A landscape with many valleys, sampled at points; each row gives a point and its height.
A ball rolls from a point to the lowest of its 2 nearest points, and stops where none of them is lower. Distance is the straight distance between rows; heights are no part of it.
vivus height 191: [170 122 118 124 131 198 157 165 126 125 150 117 113 104 172  68 119 116
 182 147 123 160 156 105]
bozu height 377: [110 118 173 155 100 150 138  71 103 127 145 131 145 105 120 117  93 118
  80 129 152 167 103  86]
forog height 374: [155 142 146 134 119 137 134  88 111  95 127 147 124 106  35 162  99 134
 151 112 127 135 155 141]
Tes height 425: [127 119 141  96 153  96 169 104  81 119 116 167 184 113  80 111 175 145
 124 143 126 130 177 112]
Rado height 223: [106  74 157 120 134 139 106 105 131 158 161 105 108 122 155 102  67 124
  99 184 126 149 130 169]
luza height 398: [155 107  95 121  94  91  96 137 104 113 113 174 120 102 108  81 104 147
 144 129 136 173 187 119]
Tuni height 330: [155 151 136 145 137 163 101  87 142 135 152  74 111 148 136 130 106 155
 114 118 112  94 133  83]
fid height 459: [142 100 141 124 160 107 118 137 162 145  90 167 146 102 221  36 104 151
  92 165 152 131 100 177]
badu height 611: [141 130 114 118 145 135  96 157 123  85 154  65 102  95 180 107 163 100
 147 127  87 139 147 107]
vutu height 272: [142 127 122 151 123 101  87 148 112  92 105 193 109 128 110 157 114 123
  81  92 179 114 107  76]
pubu height 215: [104  77 169  96 163 136 106 142 126 154 136 130 114 139 165 111 117  89
  98 164 159 142 114 156]
Ret height 269: [109 136 124 199  63 143  91  84 132 137 110 132 131 132 140 156  51 169
  74 144 159 152 160 131]
Toviz height 405: [170 118  74 122 134  92 137 136 112 152 117 156 155 157  69 118 128 163
 140 112 123 109 161 107]
lisok height 338: [132  93 133 119 139 142 119 124  88 127 142  65 116  87 159  78 123 127
  85 168  89 145 139 116]
Kur height 165: [133 117  48 140 110 143 128 135 157 109  90 119 151 136  63 134  61 142
 127 160 113 164 154 120]
bup height 413: [103 118 130 101 137 138 168 146 168  86 125 151 146 138 115 190 179  92
 154 121 144 119 113 130]
Bepa height 335: [144 132 137 134 151 142 131  88 135  99  90 180 126 168  96 143 138 109
 122 121 168 142 100  81]
Bupe height 467: [153 161 121 118 136 120 121 103 138 115 161 177 114 159 170 130 177 137
 189 113 100 119 142  86]
rigef height 356: [158 139  92 125 110  92  99 146 140  79 161 126 130 115  95 127 114 145
 151  94 139 105 180 144]
nesu height 636: [156 129 193  99 129 168 133 168 119 134 119 147 112 112  81 142 167 100
 173  95 174 130 137 133]
lik height 765: [119 126 166 102  63 106 194 175 124 136 104 111 162 155 161 138 199  88
 116 121 146 143 103 178]
davam height 137: [104 128  82 150 116 151 193  93 159 118 165 127 162  95  52 167  92 131
 173 124 124 111 101 128]
Kufe height 654: [ 99 120  91 125 171 111 141 131 141 178 143 119 150 180 116 155 114  85
 169 132 116 150  98 137]
Vem height 401: [128 114 102 155 157  99 144 120 152 123 179  81 192 140  88 153 104 163
 111  96 144  65 128 114]
bovo height 370: [ 74 149 187 123 138  92 204 143  92 140 135 138 153 152 162 144 178 119
 152 176 110 140 148 184]
sud height 427: [124 146 159 154 123  88 137 135 121 172 171  99 125 181 217 126 170 136
 165 112  96 104 121 140]
Rudet height 364: [157 122 108 113 133 181 119 132 212 131 122 128  97 191 116 174 129 135
 144 109 102  90  98 131]
Veliv height 358: [173 109  78 117 155 145 172 163 133 168 175 106 159 134 136 131 109 148
 121 148 106  77 138 110]
Gom height 469: [ 80  97 143 196  73  94 199 167  86 143 144 126 116 149 182 123 161 113
 171 117  86 134 140 127]
Katu height 487: [125 167 139 106 141 122 123 158  75 165 118 150 119  72 136 114 140 141
  79 121 108 121  98 134]
tul height 643: [ 71  71  62 137 151 114 152 145 161 139 131  87 156 141 113 152 178 143
 184 157  79 119  96  94]
Gog height 306: [110 149  87 115 165  99  97 166 155  78 138 103 156 128  89 160 129 103
 106  92 142 107 118 146]
zolen height 233: [110 148 162 136 136 106 115 140  89 142  86 149 139 136 144  99 199 158
  89  77 155 110 116  86]
zezo height 760: [106 104 158 157  82  82 170 136 123 143 124 169 134  82 229 107 143  97
 117 138 113 150  62 184]
rupek height 474: [ 97 161 147 117 150  78 116 171 103 187 103 145 123  94 198  88 142 164
 119 111  95  99  99 136]
zufi height 504: [ 78 143 119 117 187 121  95 159 105 130 105 139  87 162 111 155 153  93
 135 141  81 131 147 142]
fese height 212: [140 195 122 163 138 125 132  65 100 134 147 104 142 119 100 145  58 184
  97 146 137 100 181 156]
nozu height 238: [167 131 132 148  80 124  83 125 154 143 154 139 110 111 183  94  62 155
 139 135 158 152 131 164]
kod height 126: [116 118  71 154 142 157 116 124 211  96 115 137 154 113  76 186  81 157
 152 171 156 148  86 126]
Dekuz height 216: [ 95 162 177 144 100  70 145 149  74 145  88 153 145 157 137 148 196 126
 130  99 136 131  98 107]
Dato height 409: [158 129 165  98 162 139 156  73  94 104  88 171 155 122  76 127 157 158
  79 147 132 132 141  94]
mifan height 214: [144 110  69 130 113 136 105 144 124 132 130 107 103 129 101 118  59 127
 105 159 101 131 164 127]
gupok height 376: [107 159 142 110 153 162 148 112 181 136 152 127 114 192 119 179 150 110
 129  99 121  70 108 157]
ziru height 449: [125 145 123 133 121 135 154 120 131 114 123 127 165 131 110 131  82 132
  56 142 195 127 127 152]
Tefi height 464: [ 97 118 136 126 119 147 135  95 161  87 160  95 141 134 150 109 124  79
 133 125 124 169 124 170]
Leli height 201: [167 161 100 166 103 159 133 141 137 119 154  92 157  93 108 161  81 126
  96 104 125 143  75  76]
Sunu height 243: [155 136 146 169 118 167  98 147 156 113 107 100 137 133  78 150 117 120
 113  56 168 138  87  89]
Paga height 586: [147 144 152 120 167  99  82 138 116  81 170 110 160 100 149 114 145 119
 108 108 160 135 134 117]
Kezok height 771: [103 149 151 124  58 109 204 163 137  94 135 108 153 137 161 142 185 108
 147 114 105 140 143 211]
rulak height 399: [140 110 180 104 102 159 116  76 135 104  71 151 140 135  93 112 152 156
  81 146 152 152 149  93]
remo height 660: [128 130  73 140 185 115 125 112 133 146 141 146 148 158  90 146  86 114
 159 135 106 144 106  87]
lim height 83: [137 121 156 129 160 189 158 133 134 133 138 106 143 116  61 134  94 140
 182 137 157 122 183 144]
mar height 627: [130 107 152  97  69 155 161 139 137 109 109 154 134 127 163 133 199  80
 124 124 159 158  97 104]
Bogis height 182: [134  99 126 155  92 123 177 127  68 184 141 125 122 110  76 111 103 140
 157  99 120 125 141 113]
Gazal height 354: [151 109 144 122  97 137 101 126 115 151 116  97 151  82 143  83  86 164
  62 169 127 161 129 125]
vif height 461: [136 110 109  94 138 101 144 152 130 173  76 164 154 141 181  43 124 130
 114 153 178 151 107 164]
reg height 563: [186 161 119  84 147 101  72 138  89 169 106 155  88 107  99 126 125 155
 149 132  78 124 132 145]
nepud height 347: [116 126  96 150 115 152 107 116 148 115 100  94 105 153  86 112 125 130
 129  82 107 133 140  97]
zavam height 705: [ 91 114 130 133  80 165 178 123  94 143 119 136  78 133 174  96 179 126
 143 140  59 134 153 104]
fuz height 290: [137 111  85 153 158 128 110 169 169 108 114 181 102 171 114 166 109 120
 106 112 152  96 113  65]
ved height 426: [115 135 114 145 150 122 181 140 127 120 175 147 152 136 136 125 120 126
 120 107 149  83 143 154]
vura height 250: [157 133 115 170  69 140  67  86 163 122 150 105 118 144 148 137  63 150
 129 139 140 156 150 108]
vudut height 411: [120 167 149 113 117 122 141 136 132 158 138 106 126 187 177 107 200 154
 131 100 104  82 143 157]
tokig height 388: [ 78 132 173 112 124  76 190 132 137 106 147 119 183 172 143 186 181  96
 167 167 126 132 141 173]
godet height 369: [152 124 111 183 120 129 123  89 142  85 193  77  80 114 169 116 104 149
 152 106 128  70 166  87]
bib height 683: [ 99  90 180 156 132  64 132 157 111 147 128 132 135 142 202 101 177 138
 132 116 138 101 136 187]
nada height 265: [132 140 162 102 120 152  87 116 148 120 135 119 117 128 156 110 130 134
  58 126 132 133 118 128]
rovaz height 167: [ 80 105 156 155 109 105 188 130  61 161 148 170  98 119 133 132 150 145
 171 124  99  92 177 132]
tetug height 384: [ 93  99 167 130  79 108 132  67 108 124 125 154 132 132 112 132 148  88
 108 113 150 170  92  98]
sab height 138: [104 131  44 145 103 142 117 104 202  62 127 114 144 120  97 154  72 131
 119 154 131 155 133 137]
buz height 414: [ 94 106 106 165 179  84  87 121 108 134 173  88 120 161 140 122 111 119
 135 115 112 102 137 107]
zos height 279: [179 112  91 119 131 160 133 159 147 186 103  95 153 173 126  71 131 165
 127 125 123 136 142  98]
Pime height 631: [143  87 178 104  81 160 157 155 124 119 112 160 115 114 123 126 146  75
 152 112 214 143 113 144]
sasek height 236: [124 189 156 168 156 164 127  94 111 153 115 119 158 131 122 151  66 181
  55 170 166 118 161 147]
daro height 213: [140 126 149 117  84 178  88 162 159 157  82 137  92 145 129 106  90 124
  82 137 175 167 109 152]
vom height 219: [126 162 166 112 106 162  71  92 151 152  43 175  83 136 126 128  88 145
  97 151 172 166  97 144]
sim height 454: [138  90 132 185 121 131 160 136 143 117 121 130 173 143 163 102  67 137
  52 155 216 127 129 161]
rure height 259: [142  86 141 123 113 164 150 182 112 192  94 125 130 137 129  61 152 148
 108 122 144 134 146 119]
neb height 278: [171 133 153 108 144 169  73 122 150 121 104 109 128 138 108 140 114 137
  87 153 128 154 128 114]
bukas height 359: [153 139  82  99 141 147 115 129 157  92 144  46  77 122 155 109 131 134
 130 153  95  81 193 171]
pepep height 311: [107 151 150 146 178 188 129 106 174  96 136 137 136 114 100 175 123  95
 155 118 165 155  58  84]
bim height 618: [126 122 140 128 116 151 177 164 112 114 138 164 138 110 184  97 183  96
 137 138 125 164 126 103]
zovo height 184: [118 113  79 124  72 136 199 112 144  96 133 131 157 102  49 150 124 118
 136  94 109 122 133 143]
Nadod height 757: [138  85 147 164 116  78 147 154 104 123 157 166 136  81 232  88 153 105
 136 156  93 135 112 164]
Keza height 74: [111 107 169 140 143  86 177 160  70 162 160 140 159 109 108 150 137 107
 170 115 158 116 144 169]
Dito height 360: [142 127 148 106 113 127 122 140 134 167  65 134 170  72 152  75  94 180
  53 151 165 143 100 140]
funo height 224: [176 130 132 143 108 158 124 152 132 121 179 129 108  95 158 110  75 129
 180 147 153 148 164 129]
Vebik height 445: [130 127 115 124 158 138  85 107 132 114 134 131 130 131 106 166 121  71
 115 134  85 177  73  72]
pudug height 762: [102 108 171 118  71  83 195 153 100 173 110 141 151 110 170 141 160  94
 118 143 140 146  75 187]
Guziv height 412: [123 154  96 159 159 132 171 116 184 106 182 123 175 149 126 139 106 178
 126 108 163  48 138 110]
Sigi height 400: [164 140 144 169 141 168 143 130 110 117 178  66  81  85 192  97 127 146
 126 123 127  76 162  98]
paz height 304: [ 96 144 117 159 167 192 117 137 186 111 146  99 158  87 104 147  98 128
 182 137 169 161  57 114]
debas height 749: [114 117 130 118 118  90 151 145  88 140 143 171 126  83 183  90 150 148
 137 148 100 123 150 143]
Pitin height 734: [120 131 145 107  90 128 173 155  92 148 116 148 112 109 185  72 194 158
 172 149  86 129 178 150]
Depok height 363: [ 89 117 161  99 124 106 158  99 110 154  80 156 147  40 155  72 101 135
  76 155 144 160  87 140]
zeseg height 593: [147 125 101 105 119 135 153 179  93 129 127 115 141 106 176  89 186 110
 162 159  66 177 151  98]
lig height 193: [106  86 189 113 137 109  78 113 110 119  85 181  91 146 111 144 158  90
 135 136 181 132 116 108]
Muzip height 273: [125 100 128 118 119 113 105 135 106 150 176 103  81 126 129 136  99 106
 174 133 108 116 169 164]
tigar height 317: [151 132 127  83 149 165 124 132 142  96 153  90 120 112 115 138 131 140
 127 156 101  83 184 149]
repeg height 595: [160 122 121 121 168  90  91 167  95  87 161  91 145  79 173  78 156 133
 114 128 108 129 156 140]
risud height 629: [136 165 126  90  98 131  66 106 127  98 122  71  86 121 149 101 173 106
 135 119  79 153 144 134]
Kot height 468: [ 59 127 166 124 151  84 158 116  93 181  78 181 118 128 161  87 133 111
 155 123 196 123  94 172]
tugu height 455: [143 121 134 118 105 125 121 124 147 116 110 145 141  66 183  55  93 155
  78 163 132 155 122 211]
zumog height 648: [ 76  79  92 139 163 103 147 115 154 129 160  88 170 150 146 127 131 105
 169 140  99 140 107 103]
riru height 385: [134 113  58 134 153 139 167 147 153 131 146  62 161 125  91 139  80 164
 122 140 113  78 136 129]
Nevi height 428: [172 168 128 155 145 162 141 137 116 110 163  75 120  77 147 113 154 149
 159  84 131  88 134  61]
bub height 288: [128 149 122 153  88 206 124 105 165 138 130  73 128 131 121 143  56 114
 126 146 142 181 130 155]
fegig height 390: [134 146  54 129 128 163 125 114 180  87 143  60  82 104 123 130  97 141
 160 152 103  97 161 124]
did height 675: [ 68  80 173 122  75  67 146 127 105 145  79 170 133  84 159 114 157 119
 121 111 148 135 100 128]
pap height 205: [125 114 176  98 138 174 109 146 140 146  90 132 107 134 125 123  90  93
  94 168 208 154 113 167]
Zirid height 508: [148 141 164 107 133 172 145 146  92 159  86 138 113 120 109 138 169 124
  70 103  94 120  89 102]
vefi height 293: [ 81 139 122 182  79 174 130  99 137 123  92 123  98 148 109 102  67 153
  83 123 154 142 173 151]
diz height 225: [164 164 116 204 122 171 124 149 156 130 109 106 170 129 108 174  80 154
 116 101 166 136 101  67]
kugof height 580: [160 135 168 103 155 107  73 106 156  83 181 122 162 114 104 179 124 107
 139 120 157 129 123 118]
Tezi height 349: [ 67 180 170 104 176 119 172 112 102 144 120 142 141 170 126 151 178 105
 139 141 132 122 128 173]
mebu height 623: [ 77 106 121 139 161 145 164 100 113  93 130  76 156 111 102 110 170 140
 140 133  85 112 157  77]
zuze height 452: [110 119 107 132  84  58 172 165 107 192 115 129 137 170 169 126 149 152
 106 111  99  91 117 182]
Zimaz height 254: [135 119 114  95  70 130 210 114 123 111 113 155 169 128  76 128 180 138
 122 103 118 122 164 149]
peza height 346: [142 159 118 149 180 153 145 100 137  68  78 183 142 148  99 167 109 142
  77 141 178 117 109  73]
nirur height 466: [ 99 117 118 131 120  32 150 182 113 203  79 140 133 102 182  95 126 168
 139 114  88 101 108 181]
voz height 308: [170 107  87 135 162 127 148 175 142 109 118 187 155 161 119 151 109 132
  98 136 192  73 124  70]
duzev height 329: [121 143  87 119 135  77 111 134 164  73 154 151 146 152 117 161 154 137
 129  91 130  78 153 131]
Kaz height 389: [142 150 122 114 115 131 124 111 145 138 166  54 100 156 175 108 156 140
 119 114 102  71 150 168]
pobal height 203: [114 102 177 131 113 100 126 137  80 127  70 164 121 140 105 158 202  97
 139 103 149 146 107  86]
suz height 446: [125  86 110 165 122 112 156 153 114 158 157 107 130 167 200  98 151 119
 157 128  94 114 134 113]
dusat height 470: [103 134 172 114 146 112 152  97 106 170 111 168 138 104 138  82  92 134
 131 141 204 144 109 168]
Nuru height 371: [102  94 128 124 152 192 117 134 218 113 130 117 119 167 109 148 128 128
 157 121 163 110 108 107]
ped height 255: [ 92 120 109 123 125 108 152  87 109 136 138 110 127 161 158  80 139 158
  90 138  90 102 162 147]
kiv height 402: [ 88 139  39 138 120 121 134 110 180  80 149 110  98 127 111 142 130 144
 195 114  92  87 142 129]
morat height 393: [101  64 124 170 142  86  94 137 125 118 154 111 124 154 110 109  89 125
 119  95 161 119 153 115]
kamur height 136: [149 131  70 143 131 132 131 118 158 138 142  67 141 114  71 187 119 141
 153 106  77  86  63 115]
poti height 649: [135 186  85  98  87 135 121 106 106 101 125 112  70 117 179 105 173 127
 101 133  56 115 143 129]
befol height 392: [105  76 157  97  95 122 113  97 119 114  84 164 123 124 135 112 175 122
  67 145 139 146 115  86]
zemu height 423: [ 93  94  91 123 132 106 119 158 170  78 120 148 136 143 119 194 161  68
 162 131 128 149  86 100]
rar height 381: [ 88  78 109 138 148  80 133 151 122 110 117 117 162 157 105 113 134  97
 106 112 170 145 132 143]
Sav height 473: [ 74 109 134 141 137 119 159 128 115 111 141 127 130 129 170  96 138  78
 103 137 118 164 119 186]
Bil height 283: [123 142 105 124 159 123  84 176 113 110 138 107 123 107 100 145  97 100
  76 121 127 134 122 146]
tedo height 465: [ 99 126 139 112 163  96 175 157 111 160  67 193 130 130 198  53 155 129
 134 144 186 113 119 170]
Dupu height 386: [133  92 122 102  60  95 119 157 136 138 147 150 108 142 158 151 163 119
 127 129  91 122 132 145]
Duv height 471: [ 91 134 106 148 194 134 127 135  78 124 130 117  99 120 109 139 146 104
 141 140  65 126 140  69]
Mit height 357: [145 122 113 128 114  48 109 167 121 118 176 150 143 147 173 151 153 109
 147 118 126 116 131 143]
rafos height 368: [ 93  87 162 150 104 127 171 106  90 162 115 123 155  83 140  73 105 132
  64 136 146 156  90 130]
Mezo height 453: [122 160 110 105 100 165 130  81 183  60 154 122 141 107 115 131 119 105
 164 133 126 175 120 128]
zote height 379: [199 160 139  91 100 154 164 142 116 114 149 163 153  82  91 129 132 145
 160 125 151 136 171 146]
loz height 258: [110 147 132 163 123 119  96 151 114 117 117 134 116 139  96 142 118  92
 101  67 174 144  92 108]
povuk height 443: [153 166 135 122  88 137  82 100 133  82 152  92 130  66 156 132  70 131
  89 179 126 170 155 161]
rorif height 574: [150 155 146 103 124  80  54  84 120 129 166 118 127 134 117 143 117 118
 143 118 115 128 124 148]
nizod height 564: [162 161 138 118 162 112  73  95 115 137 127 117 100 159  96 173 148 116
 155  90  70 125 108 123]
riv height 312: [107 100 130 121 154 114 114 176  90 123 129 107 119  98 131  96 113 127
  65 150 119 125 147 162]
zabav height 550: [157 158 150 108 169  93  94 114  92 168  99 178  86 156  95 168 143 129
 144 107  91 116 103 157]
gav height 168: [139 154 103 137 138 141 140 128 130 111 168  48 153  88 110 151 128 125
 109  95 102  97  83  90]
Viz height 656: [201 150 136 138 130 149 104 131 148  76 119 166 104 127  86 193 126 127
 140  63 127 129  85 105]
zefu height 441: [131 134 126 132  93 123 194 115 117 142 160 172 141 113 142 106  87 143
  95 123 175 117 118 181]
lor height 348: [122 132  76 103 128 165 111  96 193 122 121 102  97 178 124 142 144 124
 130 133  58 115 115 123]
Kuv height 404: [190 147 135 141 111 176 157 147 142  97 141 118 185  80 105 145 103 172
 138 141 167 129 169 121]
Gunul height 420: [167 159 124 142 128 175 100 119 159  82 131 109 175  92 116 185  90 161
 117 169 145 150 166 118]
Fuzos height 328: [165 152 118  94 113 133 178 153 118  98 116 175 151 106  85 138 191 134
 188 103 129 125 172 135]
Guguz height 378: [ 97 135  62 142  90  89 101 100 146 105 139 101  89 160 112 151 130 120
 143  81  82  98 141 118]
zemam height 355: [123 146  87 176 181 151 159  96 175  83  54 164 171 158  69 161 113 181
 132 133 187 124 109  86]
zal height 322: [ 83 143 137 132 185 157 147 110 130 117 127 132 157 123  98 132 132  62
 159 135 153 178  94 110]
Paf height 433: [177 149 111 124 130 149  79  98 151  91 157  51 150  93 131 138  86 136
 131 166 114 167 137 111]
nenet height 319: [ 96 130 100 174 103 157 108  89 130 113 110  74  86 155 124  74  90 147
 107 109 122 128 175 120]
vunid height 202: [111 123 144 136 117 115 155 108 100 149 148 131 108 146 127 104 150 172
 134 100 117  62 185 130]
remu height 665: [174 152 152 128  95 147 134 123 147 110 148 193 101 140 128 173 149  99
 157  71 157 121  91  91]
Nudir height 226: [145 132 160 133 130 183  82 186 115 184 105 134  79 126 129 112 109 129
 105 105 150 139 102 111]
gozov height 557: [118 137 130 100 130 131 138 150  74 154  84 150 122 125 122 123 190 109
 146 152  60 172 133 108]
zanun height 439: [115 137  90 142 204 108  95 134 105 120 178  75 108 114 143 139 105 110
 143 148  85 105 122  77]
Pivom height 199: [ 96 104 213 103 133 161  86 115 128 142  95 147  75 135  99 138 128 106
 102 134 172 120 119 155]
godut height 486: [154 168 169 130 132 135 107  78 113 116 179 151 116 118 166 113 139 132
 171 117 127 127 138  73]
Kige height 382: [164 121 118  94  85  88  90 136 117 127 136 146 113 111  89 111 121 140
 168 111 131 139 187 173]
gad height 117: [ 97 114  78 148 143 141 133 105 183 110 151 112 146 123  84 175  93 134
 137 131 115 113  62 123]
sot height 460: [ 97  96 119 132 162  99  77 141  86 124 138 116 123 120 124 129 138  80
 134 143  91 175 122  79]
razo height 339: [172 168 143 116 104 125 115 112  66 131 123 122 103  56  56 135 105 150
 129 113 102 130 149 143]
mutub height 299: [107 139 103 159 130 217 130 129 203 135 119  74 133 135  99 128  77 123
 181 131 154 173  97 137]
Nepe height 325: [168 144 116 156 142 151  91  86 184  98  74 169 117 196  98 161 107 146
 141 105 144 158 103  83]
Peto height 257: [126 141 125 117  90 183 118 113 129 140 157 119  72 115 132 126  74 103
 119 147 106 158 123 158]
Zim height 239: [ 97  65 146 113 138  80 110 107 107 177 154 111 118 131 147  92  99 123
 147 159 109 132 151 198]
pize height 326: [178 122  80 132 164 151 148 157 155 143 133 149 170 160 116 138  87 168
  99 168 152 115 144  91]
mur height 531: [107 155 159 116 147 106 104 166  93 180 106 129  85 172 118 188 152 105
 139 143  66 115 108 164]
Ros height 444: [129 181 133 131 137 117 113 127 116 172 160 141 105 167 209  94 164 125
 197 107 111 131 127 125]
vaku height 350: [135 121 112 158 138 141  97  76 167 105 185  71 100 152 195 113  94 135
 129 134 109 111 131  80]
sata height 403: [120 120 152  81 123 115 151 153 127 128 113 156 129 154 117 183 168  73
 140 146 163 119 116 171]
fedef height 672: [100 110 165 128  70 100 118 135 118 131 119 208  87  89 184 109 162 128
 140  90 150 123 105  95]
Sulap height 645: [197 172 148 104 141 156  96 146 123 118 112 169 111 122  92 140 133 118
 152 109 145 156 123 124]
doref height 434: [139  82 141 108 140 109  92 144 137 125 134 141 137 140 110 184 135  57
 126 132 142 157  81  95]
vir height 46: [132 108 137 121 182 129 159 171 120 146 138 122 166 130  67 152 128 111
 176 116 163 104 150 133]
komer height 422: [118 108 108 127  67  87 140 177 125 171 134  88 105 173 168 155 157 127
 138 131  66  99 139 167]
Roro height 323: [ 98 137 120 121 128 134 121 149 112 126 142 115  51 129 106 166 125  94
 187 119  84  88 176 166]
sigod height 316: [197 120 126 136 112 135  57 104 158 134  71 171  91 189 101 156  92 153
 114 133 131 163 118 106]
kaga height 442: [133 143  98 137 116 151  99  68 171  81 166  48 127  78 104 148  99 108
 180 140 117 158 108 106]
Ker height 380: [157 127  90 138 147 111 141  80 123 115 119 169 168 149  60 143  93 185
 131 156 131 123 177  98]
Bamil height 307: [ 99 141  69 102 143 129 120 118 146 127 128  82 107 178 168  95 160 125
 112 147  57 121 151 134]
Burav height 677: [ 84 121 149 109  95  90 130 136 108 151  95 183 108 107 133 137 121 105
  94 112 145 127  87 161]
sol height 579: [143 163 142 118 162 105  85 125  88 142 122  51 127 137 113 177 177 107
 142 125  46 119 103 120]
dufo height 670: [127 146 157 148 101 116 110 122 126 139 158 194  98 130 169 116 129 110
 131  81 183 131  82 104]
genuk height 680: [ 88 112 152 128  92  58 125 136 130 152 121 164 119 158 184 139 148 123
 120 108 167 105 102 185]
dugo height 429: [167 112 131 117 170  84 142 123 102 141 118 147 171 153  86 154 172 151
 146 112 113 106 139  80]
bada height 373: [123 133  91 136 131 163 122 131 135 153 122  85  56 165  81 133  86 121
 164 119 100  90 168 161]
Mot height 666: [128 136  88 130 224 144 111  94 180 116 120 160 140 164 108 150 134 152
 181 153 103 133  92  78]
bur height 635: [ 73  81 104 125 176 145 172  96 143 123 118 104 167 138  83 151 169 152
 137 160  71 108 110  83]
bag height 372: [137 120 108 125 149 105 138 117 138 131 124 129 199 158 108  97 123 119
 126 114 189 153 126 111]
det height 383: [154 183 100 101 119  90 121 173 117 124 170 177 120 112 171 139 137 105
 155 124 116 135 125 160]
fuzak height 181: [133 153 113 139 124 111  88 109 109 120 124 126 126 123  95 108  76 166
  89 131 134 125 166 134]
finib height 135: [142 104 114 145 124 138 162 124  91 142 149  77 146  93  67 114  92 130
 151 129 124 121 173 128]
kir height 300: [199 120 118 140 140 167  48 132 154  93  77 124  98 143  91 168  88 146
 138 137  98 180 138  98]
mevuz height 608: [ 92 117 164 134 153 134 146 108 121  74 171  81 159 113 148 119 184 118
 126 112 111 114 153 122]
velik height 450: [159 150 130  90  89 150 108 130 156  94 132 153 130  80 166 114  86 135
  70 188 143 174 132 174]
tal height 281: [131 102 141  99 146 146 110 137 164 107 148 121 120 158 153 118 146 132
  94 144 129  99 160 132]
tar height 391: [149 136 179  93 162 154 143 128 135 152 125 130 132 155  91 181 149 112
 102 128 150  87 112 163]
resar height 410: [125  87 109 118 115  99  93 139 134  94  85 180 126 147 119  88 116 123
 117 141 188 156 152 102]
fav height 298: [165 167 131 125  91 147 110 107  86 161 157 106  61  65 124 133  82 122
 136 132  98 128 113 140]
guzi height 251: [141 181 151 122 134 160 119 121 119 108 109 139 137 120 157  83 173 148
  59 102 150 125 115  93]
tisa height 572: [192 148 166  80 115 123  71 131 126 164 127 140 109  85 114 135  93 182
 118 146 125 108 131 164]
zala height 472: [118  97 178  98 123  86 139 119 122 188 130 181 131  57 150 113  83 137
 142 146 156 122 100 165]
Sepe height 333: [ 83 161 147 110 194 121 136  96 118 133 109 150 140 169 104 127 157  83
 172 131 153 164 136 141]
Kaned height 594: [109 140 159 107 144 106 113 119  90 125 140  81 157 124 115 145 180 109
 120 125  83 135 131 125]
mik height 532: [122 121 143 114 112 125 153 155  79 187  50 127 133 165 109 132 205 127
 104 118  81 149 101 108]
Fogev height 458: [146  62 111 172 133 101 155 128 140 114 154 145 169 133 179  78  94 124
  77 157 155 139 111 158]
banuv height 674: [ 93 166 131 117  95 128 135 124  87 146 102 145  71 107 171 112 182 161
 105 142  49 109 133 120]
kisa height 100: [ 90 115 166 121  97 101 167 155  63 165 111 155 118 103 106 128 160 114
 169 113 136 140 143 157]
dob height 305: [171 142 115 129 139 147  91 129 126 181 125 112  93 174 130  96 127 172
 134 108 112  91 140 102]
bulod height 242: [143  95 173  91 127 169 116 163 122 211 101 147  89 109 160  89 138 153
 121 137 123 119 118 119]
pufa height 365: [125 150 104 148 169 132 136  89 160  96 116 134 181 141  69 135 107 160
 139 127 159 131 136  95]

Where does a ball stop that starts at each point below?
Guziv => gad
bup => vir
buz => nada
pudug => zabav
Toviz => nada
fedef => Mit
Tes => Bil
remo => zabav
